Each row is a point on a landscape with many valleys, with its height.
A ball rolls from a point to whichever of its 2 nearest points has the largest drop for the distance, and stops where none of them is lower. Distance is the straight distance between rows; heights are no part of it.
<180>: [ -2  -1 -12  -1  -8 -17  25  12  13  -5   9   2  -2   2  11  -7   0  11
  -1  -5  -2  23  10  -3  -1   1 -19  12   5  -5 -13  14  -9 -16   8  11
  -2   5  11]  h=606
<707>: [ -4   7 -16  -8  17   3  18  -1   3  -2   9  -2  -2   9   5  -3 -18   3
 -17  -4  -1  15  -4 -14  -7  15   3  -4  -8  -8   5  -8  29  -6 -13   3
  -3   7 -10]  h=727
<58>: [ -2  18 -10  -8  -2 -12   1   6   3   0   3  -4   6  -4   2  -9  16  18
  -5  -1 -17  -6 -13 -10   9   1  -4   7   2 -11  13  23  -2   4  -2 -13
 -10   5   6]  h=435
<424>: [  6 -11  -6 -10  -6  -9  12   5   3   0   6 -20   3   0 -10  -7  -6 -13
  -1   6   0  20   5  17  -4  -3  -4   3   6  10 -23  -4  -1  -8  14  20
   0 -10  -8]  h=611
<384>: [-18 -16  11  -8   7  -4   9   0   1  -8   0  -7  -7  -7  16   6 -11   1
 -18  16 -11  17  -1  14   9   0  -9  16 -11  20   9  18  -2 -17   0   9
  -6   2  13]  h=665
<242>: [  1  -5  10 -13   7   2 -14  -1 -18 -10  -4   1  11 -11  -3  13  -3  -7
   4  -7   8  -5  -3 -12   4   4   7  -7   7   4   5 -16   9   8   6  -7
   9   7  -5]  h=294
<1073>: [-30 -17   1  19  -2   5 -17 -13  20 -17 -12   3 -13  12  12  -9  -5   7
 -12  29   4 -12  -3  14 -13 -25 -13   0  -5  25  -1  11 -11  -5  -1   2
 -14 -10   3]  h=279
<552>: [ 20  -5 -15  19 -16  -8  14   1   5  -9  18  -1  15 -18   2  -1   0   3
  18  -1  -2  10   6 -16   2  -4 -11  17   7 -10  -6  -5  -6  -9  11   9
  10   1   3]  h=417
<512>: [ -4  -3   1  18 -10   3  -3  -2  -8   9   3   5   1   2 -20   5  -7   3
   4  -5  -4 -21  -4  -2  17  -2   4  -7   3  -9  15   1  18   3  -5  -5
  -2 -10  -6]  h=159
<844>: [-18 -10   7 -13  -1  -2 -12   5  -6  -6 -11   6  10  -2   4  14   0   6
  -6   9  -3 -13  -8 -11   9  -3   8   0   2   2   8  -1  -3   9  -3  -4
   3  16   1]  h=281
<290>: [ -9  -2  -5 -17   0  20  -5 -15 -22  14  27  -6   1  -8   3  -8   6  -2
 -10   0  10  14   2  -3   1  24   0 -12 -10   5   5 -10  15   0  -4   0
   6 -14  -6]  h=768
<662>: [ 24  24  14  25   3  11   7   2  16   1  -1   9  -2  -9 -15   4   2  -2
  11 -31   5   3  20   4  -1   0   2   4  20 -17   1 -13  15   0  -9  -8
  19  -1 -11]  h=340
<1217>: [ -6   3  -6   9  -1   6  12  11  19  13 -19  18  -1  22   3  10  15   6
  12 -21   3  -9  15  -8   8  -1  -3  -8  22  -4   3  18  -2   7  -1 -10
  -1   8   8]  h=265
<187>: [ 38  23  16  18   1  11   8  15 -13   9   6  13  -3 -14   7   2  20   3
  22 -22  -1   4  10   2   1  11  12 -11   6 -20  -5  -2   1   6 -14  -6
  12   8   0]  h=312
<525>: [-13 -12   0  25 -18   5 -10 -16  -9  11   1   7  -5   8 -22   8 -13 -15
   4   6  -1 -27  -6   5  10 -11   7   2  -1  -6  24   4   7   1  -3  11
   4 -14  -5]  h=73
<1189>: [ -3   3 -10  -3   0  -4  16  15  23   9 -17  15   0  12   2   3  15  18
  11 -19   2  -9  10 -21  -1   0  -3  -5  18 -19  16   8   5   3 -10  -3
  -3   8   8]  h=308
<642>: [  9 -11   2 -22  11   0   7   3  -8   4   5 -11   2   2   0   0 -10 -19
  -5   3   6  15  -8   6   0   5  -4  -4   3  15 -14 -17  -2  -7  12  18
  -3  -6  -7]  h=630
<206>: [ -3  -1  -2  20  -8   8   7  -1  10  18 -14  19  -3  16 -11  18   2  -8
  12 -14   4 -16  13   0  15   1   6  -7  18 -10   9   1   3   2  -4  -4
   8   8   6]  h=215
<538>: [-15 -34  17   2 -12   9  -4  -4 -15  11 -11  10 -14  10   3  -3 -10  -2
   1  15  -6 -39 -12   3  -1  -3   6  -3  -6   5  16   0  -7   0 -18  26
  -4   5   5]  h=496
<919>: [  7 -13  -1  -1 -16  -9   7  10 -14  -6   7   4   3 -24  15  16  -4 -11
  11   3   1  12   2 -14   9  -2   3  10   2   0  -3  -6  -4   1  10   7
   9  19   5]  h=507
<815>: [ 23   6 -10  28 -17  -5   8  -1   7 -10  12  -7   7 -16 -11  -1  -4  -3
  21  -4   1  12  21  -5  -8  -3  -6   7  10 -20 -25  -7  -9  -7  13   9
   7  -6  -6]  h=366
<741>: [  8   5 -11   6  -1   4   6   0  -5   3  28 -13   1  -8  -8  -3 -14  -6
   0  -1   2  16   7   3   0  11   2  -3  -4   0 -15 -13  14  -4   3   6
   7 -18 -12]  h=455
<954>: [  7   2  -2  -2 -13 -10   1   8  -3  -5  22  -7   7 -31  23  -9   1   4
   1   9  -7  30   8  11   4  -9  -8  19 -15   3 -22   9  -9 -11  14  -1
   3   4   0]  h=616
<756>: [-22   1   2 -24  21  -1 -18  -9   1 -11  11 -13   1 -12  16   1  -5  -1
 -26  13  -1  17  -1  12  -1   6   0  20 -26  18  15   7  -5 -22   5  -3
   0  -5  16]  h=693
<1066>: [ 13   0   1   8 -21  -3  11   2 -14  -6  11  -9   6 -16   3   0  -3  -1
   8   6   2  22   9   6   7 -12   6  14  -3   5 -22   7 -14  -6  18   7
  -1  -1  -1]  h=589
<652>: [ 15  16   2  26 -18  -5  14  -3  -5   0  -4   6   7 -11 -17   9  12   3
  21 -24  15  -3  21  -4   4  -2  -3  15  12 -22 -13  12 -19   3   6  10
   6  -1  -1]  h=436
<837>: [ 21  24   2   9   1   8   8  13 -18  12  13   4  -4 -12   1  -1  19  11
  10 -14  -2   0   8  -5   8  18   7 -14   8 -18   5   0   7   6 -21  -3
   3   2  -1]  h=231
<551>: [-23 -15  22 -12   8  -4 -24   2  -4 -15 -26  10  -5  12  10  -7   0   2
 -18  21   2 -15 -16   3  -3 -18  -2   7  -1  21  13   3 -15   5  -1   1
 -12   7  14]  h=158
<493>: [ -7  -7  10 -14   4   6  -7  -5  -5   3  -8  -1  11  10 -16   7  -8 -11
   1 -17  12   0  -5   2   2  -3   7  -4  12   5   7 -17  18   3   3   4
   2 -10 -12]  h=240
<1168>: [ 15  14  -7  17  -2  12  -3  -7 -10   4  25   2  11 -14  -3  -4  -8  -5
  -3  -4  14  10  16 -11   2  15   2  -4   0  -9 -10 -26  23   5  -7  -1
   7 -22 -20]  h=495
<864>: [-13  -1 -10  10  -7  -1   9   2   3   1  -4  -1  -5  17 -13  -4   3   8
   1   4  -5 -10  -5   4   8  -3  -9   1  -2   1  -3  30  -8   9   8   3
 -11  -5   4]  h=359
<1233>: [ -8  -8  -1  16 -15   2  -9   0 -11  11 -17   7  -8   0   2   8  11  14
  17  23  -8 -36  -5  -4  19 -15  15  -5  -3  -6  -1  11 -10  25 -16  13
  -1  34  12]  h=441
<1083>: [-13   0  -8 -16  14  -7   4  -5   9 -11   3  -6  -8   9   0  -2 -18   3
 -17   7  -7   6 -12  -1  -9  10  -6   8 -12   4  12  14   6 -11   2  -4
 -11   0  -2]  h=725
<761>: [  2  -5   8 -17  -2  10  -5   7 -17  13 -15   1  -7  -3 -14  15   9   6
   7   1 -12 -29 -12   3  23   1  20 -17   2  -5   2   1   7  11 -15   1
   0  10   3]  h=429
<995>: [ 23  -4  -3 -18  15   6   8  10  -8   0   2   2  -8   8   8  -1  -4 -17
  -8   0   9  24  -4  -4  -9   8  -4 -11   4  12 -17 -16  -5   0   4   4
  -4  -3  -5]  h=645
<834>: [  2  -2   6 -28  11  -6  -8  11 -10   4 -10  -3   2  11   6   0   1  -8
 -11  -2  -2  16 -18   5  -5   5   6  -4  -5  12   5  -1  -9  -1   8  -4
 -11   6   7]  h=676
<1220>: [ 18  19 -13 -16  18 -10 -17  -7  15 -20  11 -15  -3  -9  -5 -17  -6 -10
   0   1  10  15   6  -5 -28   5  13  -3 -17  -4 -24 -22   1 -10   9 -17
   0  -1 -10]  h=717
<818>: [  2   6  -6 -32  27   1 -18 -15   4 -16  14 -14   7   7  -1 -10 -11 -13
  -9  11  16  23  -2   6 -20   9  -5   5 -22  20 -16 -17  -1 -17  12   6
   8 -10   1]  h=718
<986>: [-28 -10   3   2  -3   5 -12   6  17   8 -18  27 -14  14  30  -5   6  20
  -2  29 -14 -23   0 -14  -1 -15 -10 -17  -2   2   8  11 -17   4 -11  -3
 -11  22  11]  h=323
<274>: [-17 -22   5 -11  -3 -11  -7   0  15  -2 -18 -17  -4  18   0  -7  -1   6
 -15  15  -2  -4 -11  30  -7 -19  -7  14  -8  20  -1  12 -13   4   1  13
 -11  -8   4]  h=424
<602>: [-20  -2 -19  13  -9  -3   6  -7  28  -9   2   3  10  11  -2  -1   5  27
   1   7  -6 -13   3 -14   1 -12 -22  12   2 -11   8  14   3   4   3  -9
  -5  -5  -1]  h=448
<1191>: [ 14  -9   3   1 -14  -6  10   5 -24  14  -2   2  -3 -13   4  11  -9 -25
   7   1   9   7   2  -9   5  -1   9   2   8   4   4  -5  -3   0  14  13
   8  17   4]  h=535
<974>: [ 38  11   1  25  -4  21   2   4 -25   9  14  13  -6 -25   9   3  19  -1
  14  -5   5   1  11  -9  -7  12   6 -13   1 -18  -9 -18  -8   5  -8  -6
   9  -8  -2]  h=391
<991>: [ -4  -9  15 -32   3   1  -9  10 -23   5  -9  -6   3  -3  13   1   1   6
 -24  12  -7  14  -8  -1   5   7   2   3 -11  15   4   8 -16  -1   0   7
  -5  14  12]  h=691
<392>: [ 38  -1   8  10  -6   8  -3   0 -13  16   7  -8   0  -3 -12  -1   2 -19
  10 -14   1   8   8  17  -3   0   7  -6   7  -2 -18 -26  -1   0   6  11
   7 -24 -13]  h=450
<904>: [ -7 -26  10 -12  -3  -3 -18  -6   4  -4 -16 -12   6  13   4  -3   8   3
 -11   3  -1 -15 -26  23   4 -21  -5   7  -1  18  10   5  -8  10   8  10
  -7  -8   6]  h=396
<451>: [ 24  17  11  13 -10   3   5   9  -2   6  -6   5   3  -7 -19   5  10  -3
  17 -23   6   5   8  13  -1  -4   7   1  15  -8 -17  12 -13   7   3   5
  -2   4  -2]  h=472
<783>: [ 21  16  -5  31 -18  -7  16   7  -5   4  11   9   3 -12 -10   3  12   2
  20 -23   8  -7  11 -12   3   7  -4  13   6 -31   2   1  -6  -5   1  14
  10  -3   6]  h=390
<1129>: [  3   5  -3  -3   4  -2  11  17  -1  10  -6   1  -1   3  -3  -2   2  -1
   0 -17  -2   3   0   3   2   4   4  -8  10  -6   6  10  11   9   0  -9
  -4   4  -4]  h=553
<78>: [-21  -3   1 -11  10  -5  -1  -6   9 -23  11 -16  -2 -16  17   5  -9   8
 -20  15  -7  15   7  20   9   6 -11  19 -12  17   5  16   8 -23   1  -1
  -4 -10   8]  h=679
<495>: [  0  -3   1   9 -11   0   1  -3 -25   8  22 -13   0 -14  -7   4  -6  -9
  -2  -1   0   3  -2   5  13  14   3  -3  -4  -2   5   0   5  -3   4   0
   5 -11  -5]  h=408
<459>: [ -7   1   0 -31  21   0 -13 -10  -5 -15  11  -7  -1  -5  17  -5  -5  -6
 -18  16   6  22  -6   4  -9  11  -9   8 -21  24  -1  -4  -3 -17   9   1
   1  -8  12]  h=705
<592>: [  5  10 -11  13   5  -8  30  10  29  -1  -5  10   2  18  -4  -3   3   5
  12 -27  11  10  21 -11 -11   4  -8   3  21 -15  -6  -5   9   1  -7   1
   3  -2  -1]  h=751
<748>: [-32 -14   8   3   0   1 -13   4  12 -14 -19  16 -14   3  28  -5   5  14
 -19  38 -11 -15  -5 -10  -2 -19 -12  -1  -9   9  10   5 -20  -4 -12   2
  -7  23  15]  h=273
<624>: [-14 -22  -2  -7  -6 -15  13  -2   4   0  -7 -15   5  13 -10   3 -11 -11
  -2   9   3   7   5  21  -8  -3  -3   3   5   8 -11  -1  -2  -5  13  17
   5  -2  -8]  h=594
<840>: [-25 -39  17   4  -2   8   1  -1  -4  -3  -9  13  -7  18   7   0 -21  -5
  -5  19   4 -31  -5   5  -4  -3  -8  -9  -7  13  16   0  -6 -11 -21  20
  -5   3  -1]  h=516
<188>: [ -8  -2   1   0 -10   1  -6   4   4   8 -12  11  -1   0   1  12  18  20
  10  18 -15 -30  -9 -14  19  -8   6  -8   7 -12  10  18  -3  19 -11  -4
  -3  26   5]  h=406
<307>: [ 16   5   4 -25  14   2   0   7 -11   7   2   0  -1   0  14  -5   9  -9
  -9  -5   5  14  -6  -6  -3  13  10 -13   0   8  -4 -13  -1   4   1 -11
  -4   0   0]  h=661
<693>: [-10   1   3 -25  19  12  -6  -6 -10   3  -2  -7   7  14  -6  -7  -7   3
 -14 -20   5   1 -20   0  -4  13  13 -10 -16   5  12  -6  26   2 -11  -2
  -6 -12  -6]  h=746
<1242>: [-10 -10  -9   5  -8 -13  29   2  10  -2   2   8  -4  13   6  12  -9  -3
  -6  10   5  12   7  -2  -2   8 -12   2  10   1  -6   8  -2 -10   8   6
   4  15   3]  h=629
<156>: [  8  12 -11  -6   6  -5  19  17   6   0   1  -8   2  -2   4  -4   1   2
   1 -10  -8  19  -1  -7  -8   8  -7   0   4  -6  -9  11  -4 -10   9  -4
  -2   8  -1]  h=579
<151>: [  0  10 -13 -19  22  -3  10 -10   4  -5  14  -9  -4   6   4  -6 -19  -4
 -17   0   2  21  -2   0 -21  16  -1   1 -14   4   0  -6  11 -11   2  -1
  -7   1   1]  h=712
<284>: [  9  14 -12 -13  13  12 -13 -16   6 -12  19  -7  11  -7  -4 -12  -5  -5
   3   2  16  20   2  -6 -14  10   1  -3  -7   6 -19 -22   5  -4  10 -13
   1 -18 -18]  h=732
<115>: [-14   2   2 -17  10 -17 -10   2   5 -16 -10   2  15  -2  13   3  -8   0
 -18   7   1   9  -8 -16  -4  -8  -7  13   0   4  11 -11  -2  -7  15  -8
   8   8   3]  h=174
<1045>: [ 20   6 -16 -14  15  -1   5   1  11 -17  17   1   2  -8  17 -10  -9  -3
  -5  10  -5  25  -7 -14  -9   5 -12   1  -6   0 -19 -16  -2 -12  10 -11
  -3   0   0]  h=680
<449>: [-25 -11  -1   0  -8   4  -4   4  14   3 -14  12 -12  10  12   2   9  24
   8  18 -15 -36  -3 -21   2  -8   5 -13   3 -11   5   6  -4   8 -18  -3
  -4  24   4]  h=368
<554>: [  7 -10  11 -10  -9   5 -10  -3 -26  13  11  -9  13 -11   1   3   5 -12
   1   2   8  -2  -8   7   3   6   5  -3  -5   8  -1  -8  -4   3   8   4
   2 -12  -5]  h=358
<1112>: [ 26 -11   3   3  -8   1  -1  -3 -22  26   9  -6  11  -4  -6   6   6 -24
   7 -14   3   1  -6  12   8   3  12   1   4   2   8 -20  -3   0   0  15
  10 -20  -3]  h=409
<1234>: [-16  -3  -2  14  -6   9  -1  -8  -3   3   0   4 -11   7  -9  -3  -7  17
   2   4 -12 -28 -10 -11   6   3  -6  -7   0  -9  11  18  16   5 -16   4
  -9  -1  -6]  h=228
<899>: [ 14   4   7   1 -17   5  -2   3 -13  18 -12   6   2  -6  -8  15   9   1
  10  -8  -2 -17  -7   7  25  -8  15  -9  11  -7   8  16   2  11  -9   5
   3  17   1]  h=458
<31>: [  8  17 -20 -23  24  -6  -6 -13  11  -6  19  -2  -2  -3  15 -14 -12  -8
 -15   5   3  26   3  -9 -17  12   1   1 -19   8  -6 -14  -4 -15   5 -17
  -5  -1   7]  h=697
<668>: [ -8  12 -11   9  -4  -7  -3   0  15   1  -6  12  -2  18  -6   3  18  18
   4  -8  -7 -14 -10  -4  10   0  -9   4   7 -10   7  30  -5  12   0  -9
 -10   5  12]  h=395
<660>: [  9  21  10 -11   0   8  -8  -7 -16   1  -1   1  13 -18  -8   7  15   8
   3  -3  -1  -9  -9   4   9   9  -2 -14 -10  -4   4  -2   0  11  -2 -29
   2  -3  -5]  h=346
<1059>: [-28 -10  -9 -11   9 -11  10  -7  15 -13 -12  -4   4  22  -9   4 -14 -12
 -11  14   3   5   3   9 -21  -3 -10  -2   4   8  -2   2  -2 -15  12  -1
  -1   7  -9]  h=574
<1154>: [  2  11   3  13   2   7   7   5   7   9  -4  13  -4   7 -11  10  -3  11
   5 -23   0  -6  15 -14  12   2  10  -4  15 -15  13 -11  37  10 -25  -4
   9   7  -4]  h=392
<1192>: [ 31  -1   7  16 -17   2   5   6 -20   7   3   1   1 -14   3   0  -4 -16
  16  -7   9  17   7   0  -6  -5  12   8   3   2 -15  -6 -15   4  17  15
   4   5  -6]  h=563
<1151>: [ -7   6 -19  12  -6  -7  -5  -6  26  -2  -5  15  11  22   0  -5  19  24
   9   1 -10 -14  -3 -21   2 -11 -18   8   6  -8  14  18  -7  13  -1 -13
 -12  -5  12]  h=423
<1142>: [ 18  13  -3  14  -8   0  12   5 -16   8  17   0  10 -18 -15   6   6   9
  10 -13   0 -11   7 -12  10  12  -1   1   0 -23   8   1   6   0  -6  -5
  10  -4  -2]  h=321
<352>: [-30 -16  14  -5  -1  -6 -21   2   0 -12 -15   9  -7   0  15  -1   2   7
 -11  29  -6 -24 -10 -16   7 -12  -1   3  -2   8   9   3  -9   7  -7   1
  -4  19   9]  h=220
<893>: [-27 -24  -2  38 -20   2   2 -11   0   5  -7   3  -9  15   8   9 -11  -4
   4  21   5 -22   2   9   2 -14  -4   0  -5  13   1  15 -13   7   8   5
   2  -5   6]  h=280
<878>: [ 12   1  -4  -3   6  -2  19  18  16   6  -5  11  -3   0   4   4   9  11
  10 -20   0  -2  18 -14   3   6   4  -4  21 -18  13 -10  19   9 -23  -8
  11  11   4]  h=354
<182>: [ 13  14  -7  -8   7   6   9  12 -11   7  20  -1   2 -13  12 -14  24  10
   2  -7  -8  10   3 -15  -4  19   2 -11  -3  -9   0   1  -1   5  -9 -14
   2   4   0]  h=335
<20>: [-21  -5  15 -14   8 -13 -20   4  -6 -15 -17   0   1   2  13   2   1  -2
 -25  14  -3   5  -8  -2   2 -12   2  18  -8  12  14   4 -12  -3   9  -5
  -1   7  16]  h=77
<144>: [-14 -15   6  -9   3  -8  24   5  -4   1   2   0  -6   2  11  10 -16  -3
 -10  12  -6  11  -2   9   4   8 -13   4  -2   9   3   8   3 -12   3  19
  -7  15   1]  h=648
<25>: [ 31   8  -4  12  -3   6   7   0  -9   3  26   2   4 -28   7   3   7  -1
  13  -5   7   5   9 -20   2  10   0  -8  -2 -13  -6 -26   7   3  -7 -11
  12 -11  -9]  h=454
<740>: [ 14  24  14  17   5   9   1   0   4  10  -3   9  -1 -15 -15  10   3   4
   7 -27   0   5  14   3  16   0  13  -3  13 -11  11 -14  31   7 -20 -13
  11   4  -7]  h=377
<1244>: [ 26  11   8  19 -20   5   4   0 -22  22 -12   9   4  -8 -19  15   8 -12
  20 -15   8 -13   6  13  15  -5  16   0  -1 -15  10  14  -7   2  -4   8
  12   6   6]  h=487
<1152>: [ -4  13 -14   2  14  -8  23   4  17   0  -1  -1  -1  19  -1  -7  -5   6
  -7 -18   3   8   9 -12 -13  11   1   3   5 -10   5  -3  28   4 -13  -4
  -2   2  -3]  h=739
<1014>: [ 13   9  -9  20  -8  -6  23   9  14  -2  -1   8  -5   5  -3  -6   7   2
  17 -22  10  12  19  -8 -10   7  -9   5  22  -9 -21  -2  -4  -1   4  14
   5  -1  -1]  h=760
<157>: [-21 -12  -5  17 -19  -2   3  -5   6   2  -7  -5   0  13 -13   5  -5   0
   1   8  -1 -11   7  16   6 -12  -7   3   2   6  -5  22 -10   8  10   9
   4 -10   0]  h=325
<419>: [ 32  19   9   0  11  13   7  12  -1  15  -5  -2  -6   6  -4 -14  10 -11
   8 -26  -6  15  -2  18  -4   2   9 -12  12   2 -12  -9   4   3  -9  -7
  -1 -13   0]  h=504
<1131>: [-29  -2  -4  17   8  -8 -23 -16  27 -16 -10  -3 -21  12   8 -19  -4   7
 -21  28   0  -7  -8   9  -8 -26  -9  14 -13  11  11  10 -11  -2  10  -7
 -15  -5   9]  h=319
<661>: [ 27  20   9   4   1   4 -10   1   1 -11   1  -9   7 -19  -8  -1   9  -2
  14  -9  -2  12   2   4 -14   0  -1  -2   2  -7 -20  -8 -17  -2  15 -21
  -2  -5 -15]  h=214
<150>: [ 14   7  -4 -28  17  11 -22  -7  -1  -6  11  -5   5   4   2 -12   2 -15
  -1  -3  18  20  -6   1 -22   5   0  -6 -11  19 -11 -21  -3   1  11  -8
   0 -19   0]  h=729
<556>: [ 23  16   0   8  -4  -6  -1  -2  11 -18   3 -18   2 -17 -12  -4   7   1
  18  -3  -3  18  16   3 -18  -2  -4   1   0 -18 -31 -11 -11  -5  14  -6
   7  -3 -18]  h=296
<1225>: [  3   2  -1 -15   7 -10  -8   3   2 -16  19  -2   7 -27  31 -12  -1   0
  -8  13  -3  33   2  -4   9  -3 -12  19  -8  13 -16  -7 -10 -18  18  -1
   8   1   7]  h=640
<398>: [-26 -35   8  31 -12   5  -4  -9   5 -12  -5   0 -11   4  11   0 -12   0
  -4  22  13 -22  -2  10  -4 -22  -7  -4  -2  27   5   2  -8   1  -6  11
  -4 -13   3]  h=223
<376>: [ 34  10  13  12  13  16  -4   6   2   7  -8  -4  -9  -1  -4  -5   5 -17
  16 -24  -2  17  10  19  -8  -1   9 -12  13   2 -19 -25  10   4  -9  -5
   8 -20 -12]  h=482
<856>: [ -9 -20   5  14 -13   4 -10  -1 -20  12  -9   3 -12   3  -4   2   0  -3
  11  15 -11 -46 -13   0  13 -13  16  -1  -4  -2  10  12  -3   8 -12  18
  -4  10   7]  h=473
<1148>: [ -3  -6  -1  28 -14   9  -4  -9   0  23 -12  17 -10  12 -22  13   4 -15
   7  -8   4 -23   3   7  16 -10  13   1  12  -9  22  -2   7   1  -6  16
   9  -5   5]  h=155
<219>: [ -8   3  -4   9  -3   0   2  -4  13   4  -8  -5   4   8 -25   5  -7 -12
  10 -12   0   2  21  10  -4  -5   1  -4  16  -6  -9  -6   9   4   8   1
  10  -7 -14]  h=247
<1088>: [ -7  -1   7 -12   6  -2 -30  -5   4  -5 -16  -8   3  10  -5  -2   4   2
 -10   6  -6 -21 -30  16   1 -12   4   0  -7  13  11  10  -4  10   4  -5
 -19  -8   4]  h=367
<644>: [-16  -1  -2 -17  15   3   1  -6  -3  -6  -1  -4  -7  15  -3  -8 -22   4
 -22  -6  -7  -9 -21  -5 -11  11   7  -8 -18   3  17   7  14  -3 -12  -6
 -15   0  -4]  h=736
<971>: [  4   7   7 -15   8   5 -16  -3 -18   3  -6   1   8 -14  -5  12  20   8
   5   7 -11 -26 -17   2  22   5  15 -18  -1  -7   1   3  -1  15 -15 -12
   0   8   0]  h=397
<920>: [ 22  20  14  -5   6  11  -8  -4  -7   3   6  -3  15 -17  -5   4  10  -3
   7 -13   8   4   0  13   0   5   3 -11   2  -7  -8 -11  -3   7   4 -26
   0  -7 -12]  h=292
<341>: [-26 -18  -9 -13  -9 -12   1 -11  23  -4 -21 -26  -3  19 -15  -8  -3   1
  -8  13  -2  -6   3  29 -15 -11 -15   7  -8   8  -7  19  -7  -4   3  12
  -3  -9  -1]  h=451
<133>: [  3 -16 -12  11 -16 -17  14   6  -3  -5  20  -2   7 -22  18   6   1  -3
  13   9  -5  12  10 -13  10 -14  -5  26  -4  -2   3   2  -3  -7   8  14
  16  10  13]  h=465
<457>: [ 13  15  -1  25  -5   2   8  -2  12   3   8   5  -2   0 -23   2  -7  -5
   7 -19  10   1  21  -3  -2   1   3  -2  16 -14  -8 -15  12   1   0  -1
  12  -9 -20]  h=298
<766>: [-15  -3  -1 -20  17  20  -4 -12 -26   8   6  -3   3  -1   4  -2  -4   8
 -12  -6   3  -3  -3  -8  -3  26   9 -19 -15   6   9 -13  25   2 -13   3
   3  -6  -1]  h=756
<1190>: [  3  -1   0 -12   7  -5  -7  -2   6  -2  -9 -14  10   6 -26  -1  -7 -13
   4 -13   0   4  -2  11  -6  -7  10  -6   7   4 -11 -19  10   0  11   8
   4  -9 -12]  h=185
<965>: [-34 -16   6  -4  11  -3   2 -15  19 -17 -16  12   4  27   1  -4 -24  -2
 -10  13   6  -7  -7   7 -15  -2 -11  -8  -9   9  10   5  -3 -12  -3  -7
  -8   8  -5]  h=555
<109>: [ 16  27   3   1  13   0   4  12   5  10  -2   0  -8   6  -8  -8  15  -5
   9 -31   2  10   1  12  -8   9  13  -4   5  -4  -1   5   2   3 -10 -20
  -7  -3  -1]  h=527
<960>: [ -5  12 -10  -7  -2   4   9   4  -8   4  10  -6   4  -5   1  -8  14  22
  -5  -3 -15 -11   0 -17   8  13  -2   2   0 -16   5   8   8   6  -9 -13
  -2   3  -2]  h=407
<183>: [-29 -27  17   3   7   1  -3  -5   5 -20 -13  22  -3  17  16  -3 -20   3
 -12  23   3 -24  -6  -8 -12   1 -13 -14  -3  12  12   2  -6  -6 -14  -4
  -9  11   0]  h=536
<313>: [-10   8  -3  -9   5  -9 -20 -11  10   1  -3 -14  -9  11  -9 -11  -4  -3
 -12   9 -12  -8 -23  18   1 -13   4  12 -14   6  10  22 -13   4  11 -10
 -22  -8  11]  h=332
<368>: [-22  12  -2   9   3 -13 -21  -8  23  -7 -10 -14 -19  17 -11 -10   1   5
 -10  18 -10  -9  -8  15  -1 -19  -6  21 -19  12   5  23 -18   5  11  -9
 -15  -3  14]  h=295
<1149>: [  7   1  -2 -18   0  -2  -3   0  -8 -11  20  -5   8 -22  18   1  -1   4
  -3  10  -3  18  -4 -14   0   6  -5   3   0   9  -9 -14  -3  -4  15  -8
   8   2  -2]  h=660

Call two points neighbours if one is among the 2 nearest of the other. Go from one point of each pair to the other, from neighbour to neighbour, staying as low as possible. Name the highest point that can't be avoided.
<1190>, <368> => <1154>
<661>, <368> => <1244>
<525>, <368> => <864>
<20>, <554> => <1168>
<368>, <837> => <58>
<20>, <1190> => <242>
<398>, <368> => <1131>

Where does a ball stop that starts at each point below?
<834> => <20>
<766> => <661>
<384> => <554>
<1154> => <525>
<284> => <661>
<707> => <661>
<538> => <20>
<1066> => <661>
